Each row is a point on a tangle of strands that fork, close into loops and nearly touch. The rows are in no order.
(in the rows, 128 means zero)
Two points are linked if the straight distance between their rows is under 117. Some points are linked to none.
k45: [102  98 112 178 119 145 190 163 146  93 186 127 111 132 156 110 126 107
  92 104 153 116 173 164  95]
k465: [ 90 155 131  73  82 162 165 154 121  73 182 135 134  95 137 126 107  36
 112 199 113 125 133 133 124]
k467: [172 126 126 147 104 124 107 124 134 134 201 149 154 134 116 136  88  83
  88 150 129 136  95 123 107]
k618: [131 145 119 132 127 154 151 153 166 132 109 131 127 159 114 152 145 170
 133 170 103 109 118 173 124]
k249: [156 136 110  63 157 160 122 110 132  92 118  83 125  85 146 162 137 113
 125 210 112 110 141 107 161]
k482: [108 140 148  48 114 156 110 108  98  47  93 103 123  62 103 106 155  76
 118 183 113  95 147 102 141]
k628: [ 87 122 149  32 137 135 113 128  84  96  45 100 139  85 109 100 141 131
 165 154 128 118 152  92 169]
k57: [169 134 108 104 149 155 111 119 141 120 112 115 141 104 104 168 156 137
 121 192 103  89 135 110 123]
k697: [142  98 160 207 105  89 126  75 100  86 169 183 144 162 149 109  94 130
  63  42 143 127 130 161 116]
k503: [102 150 129  88 129 122 122 161 120 148  89 139 123 150 120 108 141 150
 182 116 135 141 145 114 117]
k577: [138 170 133  85 157  84 115 100 160 113  55 112 125 106  84 145 162 128
 133 155 113 103 105 115 119]
k253: [175 122  89  98 133 169 107 133 128 145 129 138 161 154 157 141 119 111
 135 134 128 126 169  83 155]
k80: [114 113  99 141 129 147 158 162 172 103 134  92 130 125 138 139 108 129
 123 136 153 103 174 126 164]
k564: [ 75  82 145 149  95 161 143 179 112  94 108  99 117 113  99  88 132 138
 122  99 153 111 173 134 136]
k725: [154 114 118 140 153 100 118 136 160 166 115 112 151 138 102 139 113 120
 132 147 149 145  85  99 148]
k662: [ 82 124 136 107 160  87 119 142 141 141  44 103 120 113  72 138 114 166
 147 111  97 128 134 125 152]
k705: [124 145 150 140 149  57  82  86 134 150  90 167 114 131  71 130 147 149
 153 101 124 148 111 133 123]
k862: [131 144 138 143 120  66 102  87 166 103 114 180 143 155  90 135 158 111
 124 126 121 122  95 139 127]
k908: [128 141 109  81 119 190 150 156 113 141 160  90 118 121 185 106 138 130
 149 157 126 143 129 105 156]
k257: [121 105 137  68  92 192 118 147  99  77 155  93 134  77 134  97 128 114
 123 178 117 136 160  91 178]
k642: [156 166 119 137 113 134 111 120 144 178 176 155 125 164 151 148 137 119
 120 137  88 137  71 160 101]
k849: [ 83 117 149  92 133 129 136 155 140 111  61  78 135 114  79 120 103 166
 137 142  98  96 130 123 171]
k457: [ 87 134 143  77 116  99 125 150 145 105  57 124 159 139  79  98 130  87
 135 139 127 132 107  93 140]
k61: [128 153 130   8 131 197 114 114  94  92 153 103 134  97 174 114 145  79
 105 206  67 125 114 130 141]
k65: [169 175 120 136 139 123  99 116 117 189 144 166 101 183 161 153 147 163
 145 116 108 147  89 149  98]
k250: [175 126 153 194 125  79 127  69 107 148 154 170 159 188 184 137 100 148
  97  88 154 152  78 145 142]
k742: [112 125 112 161 169 113 167 139 120 187 101 144 106 151 143 132 141 176
 169  94 160 161 146 154 113]
k385: [172 119 152 171  83 121 122  80 103 131 203 179 189 124 152 142  90  83
  64 120 115 131 110 146 106]
k285: [113 134 151  26 125 176 146 128 100  40 148  92 140  84 157 110 112  76
  96 219  91 111 112 142 153]
k983: [112 130 155 110  66 176 108 133  94  95 141 138 139  85  95 123 174  94
 129 170  98 106 143 138 108]
k635: [ 97  73 110 167 169  98 130 129 156 181  79 113 144 142 100 146 121 172
 130  86 142 127 171 127 151]
k541: [123  79 125 126  83 180 120 148  86  79 174 109 116  62 107 107 121  97
 121 154 152 139 160  85 137]
k79: [166 117 101 200 153 105 147 135 165 144 147 117 129 189 170 148  94 145
  86  79 141 112 121 147 131]
k731: [122 149 146 140 112 110  93 139 144 126 139 116  97 114  90 124 129 168
 132 109 108 116 116 133 120]
k409: [113  58 115 207 177  84 145 105 142 174 113 116 143 145 122 128 121 149
 108  63 167 142 155 134 126]
k884: [125 183 133  78 125 151 116 122 102 123 115 139 105 102 149 135 165 155
 164 137  79 108 150 146  96]
k810: [178 112 142 197 166  62 122  66 120 171 125 161 129 183 160 149 100 163
 116  69 155 146  79 146 153]
k405: [169 137 103 156 185  88 106 105 143 183  81 138 123 158 118 182 111 161
 159  95 132 120 137 129 143]
k149: [120  95 157 162 146  90 111  97 116 147 112 219 124 210 106 119 131 172
 136  93 126 159 113 179 129]
k345: [ 87 146 151  54  88 163 151 163 112  49 158 107 132  77 125 111 107  74
 113 208 115 112 111 130 132]
k846: [131 139 122 122 170 156 137 161 116 186  86  81  89 118 137 159 138 199
 168 150 136 123 130 147 148]
k633: [ 98 138 142 162  58 148 109 146 112  93 184 144 111 109 120  93 128 107
 116  90 121 128 133 132 106]
k10: [ 79 124 153  41 164 113 139 128  84 118  43  81 126  80 117 121 139 152
 185 146 128 121 126 116 150]
k8: [146 134 140 178 109 114 144  85 112 148 183 172 128 164 182 110 151 145
 116  68 121 146 121 168  86]
k181: [ 91 114 132 197 109 122 179 142 158  89 175 146 112 149 136 109 147 113
 108 109 158 130 137 181 100]
k235: [151 108  90 175 140 143 149 154 147 155 147 108 113 162 173 127 102 152
 112  83 142 112 147 137 115]
k183: [151 134 140  93 125 138 109 126 120 133 126 138 157 115  93 106 159  82
 129 170 135 127  90  83 111]
k986: [170 118  82 124 113 188 135 136 133 132 194 125 143 127 177 169  96  97
  88 170  98 115 173 130 134]
k723: [107  97 130 146 104 151 131 162 131 123 121 150 129 161 119  94 137 161
 126  81 130 106 178 138 108]
k185: [120 128 123 157  77 149 138 140 122 128 221 151 123 123 156 102 104  98
  93  99 100 134 133 152  82]
k160: [176 150 109 179 170  74 107 103 132 184 109 138 119 176 150 179 104 154
 138  87 150 142  95 135 146]
k712: [161 141 106 181 122 124 120  95 123 156 203 107 103  89 164 136 143 132
 140 112 142 131 123 110  97]
k772: [ 87 160 151  75  75 156 115 137  90  99 113 127 115  96 122 102 172 127
 170 129 108 108 160 125 114]
k354: [177 117 117 206 131  98 149 105 138 142 165 134 162 169 179 148  68 110
  99  93 166 130 111 134 131]
k575: [ 83 135 141 135 109 104 165 147 161 112 125  90 130  93 132 122 145 112
 161 154 145 135 114 134 139]
k210: [ 67 101 154 175  80 130 131 163 127  76 133  87  99  66  73 123 110 115
 104 110 156 122 150 143 135]
k121: [148 148 106  73 103 150 103 117 120  96 182 137 138  96 146 119 113  46
 107 157 102 133 147  72 132]
k413: [ 61 106 154 120 113  99 130 137 133 111  52 109 153  90  62 115 157  93
 146 132 138 136 128 104 154]
k171: [ 93 112 146 169  70  99 101 142 125 100 150 147 125 126 102  93 124  94
 123  73 150 153 124 109 128]
k956: [144 180 136  64 138 165 105 142  83 151 115 125  91 111 148 122 144 182
 171 155  94 127 130 129 107]
k985: [ 86  99 137 184 127  94 136 144 160 114 150  81 103  81 100 124  99 131
 109  99 157 137 133 128 137]
k221: [178  86 110 187 112 153 148 110 105 129 188 141 168 118 154 125 105 107
  91  88 152 113 169 116 103]
k329: [ 99  92 144 143  99 106 110 131 128 103  82 118 153  93  77 123 156  91
 155 119 156 119 165 107 126]
k658: [118 157 111  63 183 126 136 131 152 127  43  48 131 107 146 154 115 144
 146 164 117 105 120 113 179]
k428: [162 147 122 114 152 148 123 136 146 144  95 128 118 137  89 167 158 177
 133 179  89 104 108 155 117]
k410: [133  56 128 220 165  86 173 104 121 138 163 109 130 131 146 110 119 127
  93  68 193 158 131 137 101]
k156: [190 143 102  97 159 167 100 150 108 178 118 149 139 176 147 152 123 139
 155 137 124 137 142 100 140]
k510: [ 95 156 141  60 153 108 136 117 154  93  36  98 139 103  75 108 141 109
 116 160 128 100  80 108 122]
k874: [133 131 105 157 139 177 173 166 142 162 162  95  97 149 174 117 137 165
 118 124 132 135 118 146 116]
k453: [113 107 150  31 139 158 122 128 110  74  60 112 153 106  98 104 151 110
 132 175 111 113 133  98 165]
k318: [132 164 144  50 151 145 113 142 119 146 109 124 120 126 110 105 154 126
 141 182 128 128  67  98 116]
k768: [110 138 128 132 157 104 132 141 134 172  76 181 118 176 141 138 144 162
 193 102 153 162 163 141 113]
k643: [151 147  92 136 108 161 153 121 147 131 176 136 140 121 182 152 127  91
 116 158 105 123 150 129 105]
k609: [110 126 115 193 161  92 164 125 150 166 125 133  91 181 162 131 146 177
 138  76 155 154 122 181 125]
k780: [142 178 113  41 128 183 119 120 138 117 136 114 128 114 173 152 132  77
  92 211  58 118 107 135 121]
k312: [146 111 123 124  62 175 105 126  90  95 198 138 133  82 113 118 106  60
 110 132 129 134 166  75 119]
k99: [142 120 138 180  78 137 137  99  94 130 200 162 135 149 178 100 119 108
  89  61 104 133 137 164  66]
k301: [126 120 137  65 118 159 127 156 137  70  86 106 144 120  89 122 121 145
 115 172  86  90 141 114 163]
k906: [126  86 117 131 131 150 135 146 116 161 130  96 120 104 146 102 142 159
 152 105 160 146 162 100 132]
k275: [ 66  81 132 163 163  65 116 131 142 181  82 155 126 146  74 143 132 180
 142  92 130 161 126 153 155]
k636: [201 151 112 178 125 133 111  89 103 172 206 121 126 120 183 158 105 127
 110 108 125 135  95 122 102]
k681: [102 142 116 124  89 162 162 153 145  94 193 120 124  92 146 140 122  86
 125 169 119 119 143 140 116]
k654: [108 122 118 140  94 157 174 167 152  66 173 115 114  97 131 130 101 113
 108 145 145 108 172 144 133]
k820: [ 67 168 153  87  97 113 108 151 109 108  82 131 109 106 112  98 162 137
 189 100 122 124 149 130 129]
k737: [132 139 125 187 131  81 143  84 134 144 149 186 103 172 176 138 154 155
 136  76 133 144 118 175 113]
k918: [173 164 110 128 154 160 118 146  95 202 133 176 117 185 154 147 119 163
 155 114 125 152 129 139  94]
k767: [102 127 115 155 139 137 170 162 190 127 103  93 121 160 119 142 118 172
 119 134 116 104 130 160 155]
k949: [121 154 131  24 188 116 142  93 112  93  35  59 120  91 138 127 126 140
 157 169 116  91 106 114 159]
k898: [ 98 106 147 165 113  78  98 111 116 141 128 155 110 136 111  96 121 144
 140  39 150 155 126 123 135]
k127: [158  70 120 215 142 116 165 104 119 118 189 118 136 108 135 113 111 115
  84  86 180 124 148 134  88]
k27: [160 119 126 120 126 136 103 138 140 137 161 121 150 115 101 121 115  94
 117 175 150 127  99  91 129]
k508: [118 102 137 163 121 127 122 145 139 138 116 182 136 196  93  99 134 178
 118  93 125 134 121 165 120]
k247: [113 112 141 177  99  87 125  90 162  96 147 194 151 175 114 134 132 106
 112 109 129 133 109 157 122]
k172: [111 148 157 118  66 137  92 121 112  78 136 155 130  90  94 118 178  58
 123 148 114 120 126 130  94]
k439: [191  95 101 172 125 144 150 116 129 134 167 146 184 147 170 145  88 103
 111 107 161 112 153 101 133]
k286: [129 148 144  82 149 167 132 162  96 148 100  84  89 110 136 119 127 205
 175 153 125 120 124 134 133]
k555: [128 152 132 104 159  74  92 130 150 147  57 127 123 121  57 139 122 151
 138 130 109 127 112 112 141]
k551: [115 124 104  93 174 126 141 148 170 135  70  64 139 119 144 158 114 126
 145 161 134 125 140  86 180]
k72: [161 137 134 156 122  95 100  95 106 163 146 153 130 135 146 124 118 152
 147  52 148 138 145 100 116]
k796: [134  90 157 207 107  92 141  84 134  91 166 190 143 168 123 121 107 125
  75 104 136 133 111 177 125]
k468: [136 166 130  66 177 132 119 169 120 168  59 116 107 154 110 138 127 149
 154 175 128 144  67 116 136]
k382: [168 145 100  63 149 148 105 107 132  91 146 106 125  89 148 141 127  78
 109 190 125 122 150  71 156]
k964: [ 87 107 134 162 165  64 130  97 149 153  84 203 107 198 114 133 128 168
 141  92 137 174 111 162 147]
k426: [148 114 121 148 122 142 103 108  89 167 121 140 120 112 122 106 157 166
 169  86 148 135 177 100 110]
k420: [133 137 117 134 182  72 129 117 164 179  76 134 137 172  98 163 136 116
 144 147 136 168  62 124 149]
k791: [159 167 130 130 113 133 103 141 152 154 194 146 142 148 137 143  95  90
  91 148  84 130  80 142  98]
k123: [142 175 123 107 178  99 127 141 150 173  68 153 113 180 116 158 140 129
 155 150 127 155  68 133 128]
k40: [120 125 112 153 118 150 141 128 111 135 185  83 104  69 128 113 140 148
 140 107 152 133 144  99 114]

How many points has the smallest loop of links through each point below? Write 0 if it is on no loop.
k468 => 7
k577 => 0
k99 => 0

A fork is a point with three links, a tip a point with one. Leave the first point through the second and follow the links. Name the first fork or tip that comes.
k712 / k40 => k772
k964 / k149 => k985
k257 / k541 => k654
k253 / k156 => k467
k555 / k705 => k697

A tip is a point with one link. Name the tips that can be reached along the links from each point below, in the order of the rows.
k465 => k257, k181, k986, k780
k737 => k846, k636, k172
k468 => k253, k385
k453 => k482, k697, k329, k551
